Points, in no order, along strands that fork and pass close to each other.
Points whose rows are less than 84.1 apart are linked; no others are. Some points are linked to none.
Dupot: [ 12 -25  17 -28 -33  10 -47  37   7   9 -23  34 -11 -20 -16 -20 -10 -36
   0  25 -12 -20  20]
gafa: [  4  29 -39  -7  15  23 -11 -71 -26  27   1 -52 -30   1  55  60  -9  29
  -1  25  -7  -6 -35]
Duta: [  1  30 -13  36  31  10  71 -15  41   1  35 -21  11  12   2   1  60  18
  43  15 -36  10   4]
foter: [-17  -6 -28   7   0 -10  44 -17  22 -19  23 -51  -8  23  14 -18  -7  31
   1  -9  -1  13  14]
rem: [ 14  13  21  30  11  -7  54  10  21   0  17  14  54   2 -36 -16  27   1
  25 -37 -13   3   7]
luk: [-26 -54 -18 -16 -36  21 -67 -10 -28 -14 -12  39 -59   4  14 -23 -43 -10
   4  17  -1   3   7]
zuba: [-10  56 -24  19  21 -15  28   9  59 -17 -21 -34  12 -10   0   5  44  14
 -14   0   8 -55  13]
kena: [  4 -23  17   4 -34 -14  25  25  15  -8  24  -7  27  17 -34 -36 -38 -14
   5 -17   1  11  37]
dedut: [  1  42  -8  19  -2 -17   7  12  61 -15 -30  -9  25 -27 -23   2  17   6
 -23 -24  10 -71  12]
Vubor: [ -4   1  25  -7  43 -38  14  55  19 -23   3  10  17  18 -10 -19  29   1
 -58   1  20  28  -6]
foto: [ -9  24  -8  35  -7   3  25   0  40 -14 -16 -11  30  -9 -22 -17  10  16
  -4 -58  10 -56  21]
viveg: [-21 -29 -23  -5  25 -22  39   7  14 -36  32 -45 -15  49  17 -33  -8  35
 -32  -2   5  42  19]
Gegi: [ -8 -31  24  -4  23 -49  -1  38  17 -36   6  43   6   6 -17 -29   1   4
 -49  -6  12  29 -10]
Vusi: [  6 -22  30  -3 -11 -54 -12  40  43 -31   0  28  22  -3 -29 -25 -24  -6
 -57   1  20  -2   4]
kuz: [ -2  29   9  -7  30 -24  16  41  19  -4  -1 -19  15  11   0   2  35   2
 -38  14  19   7  -4]
vatoz: [  1  25 -24  -6  -1   6   4 -25   8  19   2 -34 -18  -4  25  29  14   9
  18  27  -8 -11  -8]
ramib: [ -8 -32 -21   5 -27  62 -23 -21 -13  22   6  13 -37 -10   0 -14   3  -2
  59 -15 -39  -8  26]
vunid: [ 10  -9  35   6 -43  16 -15   0 -43  28  -4  -2  28   7 -22  -1 -51 -40
  16 -16  20  13   1]
vudip: [-12   4  11  -2 -24  13 -34  13 -35   0 -30 -25  12  19   3  -6 -42  -6
 -50 -28  53 -12  -1]
vinem: [ 25   6  36  14  19 -26  40 -13 -29   9  29  37  43 -10 -21  25   2 -14
  30  -9  -4  47 -32]
Tovu: [-25  -8 -23 -16 -19  45 -59  18 -18   3 -36 -19 -39  10  22 -18 -11   8
 -33 -12  23 -34  18]
defin: [  4 -10 -10  -2 -39 -21  -6 -22  25   1  -8  17  -8 -30 -10   2 -17 -15
  32   9 -18 -23   6]
sata: [-21   4 -18  34  59  14  20 -30 -14 -29  -4  16  -1   9  15  -2  27  51
 -15 -67   9  -3 -19]
Pafi: [-12  32 -22  36  69  20  40 -35   7 -12   2 -12  -4   2  15  13  54  46
  -2 -44  -4 -17 -14]
Vud: [ -1  -4 -33   1  25 -23  19 -72  -9 -14  18 -18 -22  -4  41  42 -13  36
  10  21 -12  26 -37]
mep: [  3  -8 -25 -22 -50 -37  -8 -24  38  -6  -5  -7 -28 -25   7   5 -28 -14
  26  48 -19 -28  12]
rase: [-13  -6 -13 -23  -1  37 -55   3 -47  17 -26 -32 -36  27  39   6 -13   9
 -41   0  30  -3  -6]
sumam: [ 19  -1   9 -24 -27 -33  34   9   7  10  37 -30  11  14  -3   7 -25 -22
  22  56  -9  43   9]
Neba: [ 28   7  48  10 -21   2 -10   5 -29  29 -10  26  50 -17 -34  19 -17 -39
  11 -19  11   1 -16]
kemur: [  8   0 -13   1  -5  44  19  14  18  22  15 -23   2   0 -13 -18  35  -9
  48   7 -45  -8  40]
nolo: [ 20  19  17 -35  -6 -26 -27  60  38   2 -23  23   1 -16  -4   1  31 -29
 -29  70  -6 -28  -1]
Biva: [ 10  -1  -2   9  -3 -36  18 -18  28  -9   7  37   9 -30 -16   9  13  -4
  32   7 -24  -3 -10]
magiz: [  0 -35   2 -39   2 -29 -45  -4 -26  -5 -11  18 -45   7  32  10 -20  -6
 -27  47   7  27 -27]
Letos: [  7  35 -24 -13   7   9 -25 -49 -31  14 -31 -30 -24 -14  44  55 -14  12
 -10  16  18 -34 -33]
rud: [ 13  -9  12 -20 -12 -54  28  27  27  -9  33  -9  13  10 -14 -10 -15 -18
   1  44  -6  32  14]
mera: [ -7  21 -25  -9  16  12   7  11  34   9  11 -44 -30  13  18   0  37   7
   2  38 -20 -11  21]
Zizu: [ 10  -9  22   3   9 -27  27 -26 -34   7  27  12  17   2  -1  23 -17  -6
  18   1   4  53 -31]
gipe: [ 18  13  37   1   4 -22 -11  -5 -25   6 -13  28  28 -20 -15  30 -22 -20
 -17  -7  25   4 -32]
guga: [ -2   3 -12  -3  63 -18 -10 -24   5  -6   7  36 -35 -13  27  34  48  21
  -5  28 -22  19 -41]
Dezu: [ 10   8   0  36  12 -18  49 -40  26 -15  10  46  26 -32 -23   5  16  13
  50 -35 -30 -16 -13]
mokiz: [ -6   6 -24 -22 -24 -13 -25  -4  17  -4 -28 -26 -28  -9  21   4 -14   4
 -20  17  12 -38   6]
nobez: [  0 -22  15  10 -27  -3  29 -33 -41  10  28 -16  14  18  -1   2 -51  -6
  27 -14  10  48 -13]
tove: [-29 -33 -21  18 -24  22 -24 -11  -5 -19  -3  33 -23   2  -6 -30 -19  12
  17 -34  -2  -8  14]
lur: [-11  25 -25  10  19  -4  27   8  51  -9  -3 -34 -13   2   4 -11  43  15
  -4   6 -10 -25  21]
silud: [ 24  14   2  -1 -11  23  23  32  26  21   6 -15  39  -6 -34 -10  37 -24
  49  26 -43  -4  40]
pobas: [ -5 -23  23   4  34  16 -23  18 -32   8   0  54  -8  -1  -1  -5  32   0
  -5 -22  -2  33 -23]
nuti: [ -1  -6   2   8   7 -23 -35 -40 -19 -24 -35  51  -5 -40   5  26 -33   4
 -19 -15  20 -18 -35]
ralud: [ -2  12  22   7  15  14   9  24 -28  15  -2 -13  24  18  -8  -2   9  -3
 -22 -40  28  13  -3]
fopuf: [  1  -2 -35  -5  -1   1  -7 -91 -27   6   2 -31 -34  -9  50  51 -35  26
  15  24  -9   8 -38]
bosu: [ -6 -27  -1 -14  21 -17  36  11  -7 -12  45 -35 -12  43  10 -20 -10  16
 -14  13   2  63  10]
zituv: [ 21   8  31  20  16 -29  58   4   7   0  31  29  56  -1 -34   2  18 -10
  31 -13 -17  32 -11]
kevu: [ 19  71  24  15  44   5  17  17 -21  20 -12   2  49 -16  -9  47  39  -6
  -8  -7  21 -10 -24]
nam: [ -6 -30   9   5 -42   1  34   5 -11 -11  36 -24  18  34 -22 -38 -60  -7
  14 -19   9  32  35]
torub: [ -3  14  18  -4  -9  38 -24  31 -41  26 -20 -24  14  15   0  -4  -7 -11
 -27 -32  36  -4   4]
Ril: [-37 -11 -39   6 -38  39 -55  -9 -11 -16 -40 -11 -32   8  16 -21 -35  14
 -22 -28  29 -44  17]
zozo: [  0  65 -17  34  61  26  43 -31  -2   7   1 -26  14  -8  14  39  49  33
   6 -24   2 -19 -18]
favug: [ -4  -1  16  15  32  16   4   4 -36  10   2  22   9   5  -2   2  24   9
  -3 -42   9  22 -20]
Musev: [ -1  14 -16 -19 -13  -1 -41 -27 -24   4 -45 -23 -21 -11  36  29 -26   3
 -28   7  29 -41 -19]
moba: [-24 -11 -21  12 -61  14 -42  -6   8 -20 -30 -12  -9   2  -7 -24 -60  -1
 -20 -26  31 -47  24]
suz: [ -8 -28  16   3 -37  14   8  -5 -42   8  24 -17  10  31 -11 -19 -57 -16
  15 -15  16  40  13]
nelur: [ -4   4 -28   4  19   2  18 -45   4   9  26 -24 -28   3  30  25  12  31
  17  19 -22  17 -18]
sume: [  8 -14  24   8 -15 -37  17  26  40 -19  14  14  31   2 -38 -28 -16  -8
 -13 -13   2   0  20]
geb: [  7  15  -1  35  27   7  60 -53  -8   3  27  20  18 -15  -2  19  23  23
  55 -33 -23  11 -22]
sira: [-23 -42 -18  22 -31  61 -29 -21 -31   4   9  44 -26   5 -10 -29 -14   2
  53 -32 -20   7  16]
Ton: [ 13 -14   6 -31 -30   4  26   5 -13  18  45 -53  -6  21   7   0 -36 -21
  23  50 -12  43  23]
Tasug: [  7 -34  18 -25 -41 -20 -52   7   0   2 -21  45 -22 -23  -6  -9 -31 -34
   0  32  -5  -9  -3]
Bobe: [ -5 -21 -10 -32   5  -1 -43 -19 -52   3 -18 -35 -29  35  49  20 -37   8
 -48  22  29  28 -25]
nafi: [ -5  51   2   9  51 -14  21  30  15 -14 -19 -33  24  10   4  11  40  17
 -57 -13  37 -18  -7]
demum: [-20 -48 -10 -18 -29  47 -49  12 -30  -4   5  22 -49   9   1 -31 -32 -17
  14   9 -11   8  32]
lov: [ 21  46  27   6  36 -15   6   4 -24   3 -13  18  36 -24  -7  40   9  -6
 -24 -12  28  -5 -33]
Podav: [-22 -20 -27   8  -8   3   4 -20   5 -17   1  -5 -23   6  10 -15  -9  21
   5 -23  -3  -1   9]
vuda: [  9  -6  -6 -17 -23  38   5  -8 -18  36  28 -47 -21  12  14   2 -12  -8
  31  25 -18  16  21]
Gubu: [  3  -6 -26 -27 -24 -24   9   8  53 -10  14 -13 -31 -10   4  -9   2 -12
  28  65 -35 -12  30]
sol: [ 19  24  21 -10  -6 -14 -19  61  48   2 -28  16  29 -24 -25  -8  29 -24
 -33  25   1 -38   9]
bip: [  6  -5 -11   6 -13  65  -5  -7  -8  37   4  -8  -8  -8  -6  -5  30  -5
  57 -10 -42  -9  25]
rus: [ -4 -44   3 -24 -18  21 -18  17 -21   0  23   7 -32  13  -3 -27 -28 -18
  17  15 -16  28  31]
nat: [ -7 -37  -5 -21 -36 -12 -51 -24 -12  -1 -20  36 -45 -20  12  -1 -34 -18
  15  25  -7  -5  -9]
Somi: [ 14  13  -5  -2 -18  24   7 -35 -21  43  11 -23  -8  -9  15  33   0  -7
  45  17 -15   5 -12]
kedaf: [  6  10  16 -13  38 -31 -12  29  16  -6  -8  47  -3 -22   1  11  46  -8
 -20  29  -4   7 -29]
dete: [  1  -2  -4 -25 -16   5 -28  28   8   8 -17  -5 -21  -5   3 -10   7 -13
 -11  19   1 -19  16]
gomer: [ -3 -33 -17 -36  26 -18 -49 -28 -35 -12 -15  -2 -46  20  55  24 -16  18
 -45  34   6  34 -39]
Kib: [ 28   3  26  -9 -12  14   1  61  23  13  -7   3  52  -9 -50 -22  29 -34
  18  16 -33  -9  43]
vomel: [  5  66  -4  19  33  27  21 -14 -18  21 -15 -32  24 -12   9  43  30  13
  -1 -25  22 -28 -15]
bilum: [ -8   1   9  43   1  14  22  12  34 -21  -6  36  37   0 -38 -42  20  16
   7 -75  -6 -38  21]
Dule: [-12 -54   6 -18   0 -10  10  14 -19 -19  43   5 -22  35   1 -33 -34   1
  -1  10  -5  63  19]
beb: [  3  13   8  32  17  19  59 -13  -3  10  23  -2  33   9 -12  -9  29  14
  38 -49 -12   6   1]
zibo: [ -4   1  16  -1 -47  15 -49  23  -7   5 -36  -9  12  -2 -11 -16 -46 -19
 -38 -17  39 -40  11]
goged: [-25  -8  -8  35  26  11  15  -3   9 -29  -4  36   4   9  -9 -30  25  34
  -5 -67   5 -17   1]
kolig: [ 16  44  21 -16  21 -38 -16  49  29  -1 -20  39  18 -17   2  26  44 -19
 -27  66   2 -14 -27]
rona: [ 29   6  33   0 -11  -5 -11  59  50   5 -15  21  56 -21 -55 -22  24 -28
  -9  11 -18 -27  26]
pila: [ -2 -22  21 -17  29  -5 -36  34  -8   0 -14  58 -22 -14   2  -6  38  -7
 -23   9  -2  19 -23]

Follow the links from the first point to the second, and from the first to the third. Name the last point that the two ways share.
vuda, Podav, Neba: vatoz
vinem, Vubor, sata: suz
Neba, nafi, defin: suz
sumam, luk, vunid: vatoz

Name the points in between on the shortest way along the links from the first point to the second, in order.
Gegi, Biva: Vusi, sume, kena, nam, suz, nobez, Zizu, vinem, zituv, rem, beb, geb, Dezu
bosu, dedut: Dule, rus, demum, luk, nat, Tasug, Dupot, dete, mokiz, Musev, Letos, gafa, fopuf, Vud, nelur, vatoz, mera, lur, zuba
rona, tove: Kib, silud, kemur, bip, ramib, sira
dedut, suz: foto, bilum, goged, sata, Pafi, zozo, vomel, kevu, lov, gipe, Neba, vunid
pila, viveg: kedaf, kolig, nolo, sol, rona, Kib, silud, kemur, bip, ramib, sira, tove, Podav, foter
moba, sol: zibo, vudip, torub, ralud, favug, pobas, pila, kedaf, kolig, nolo
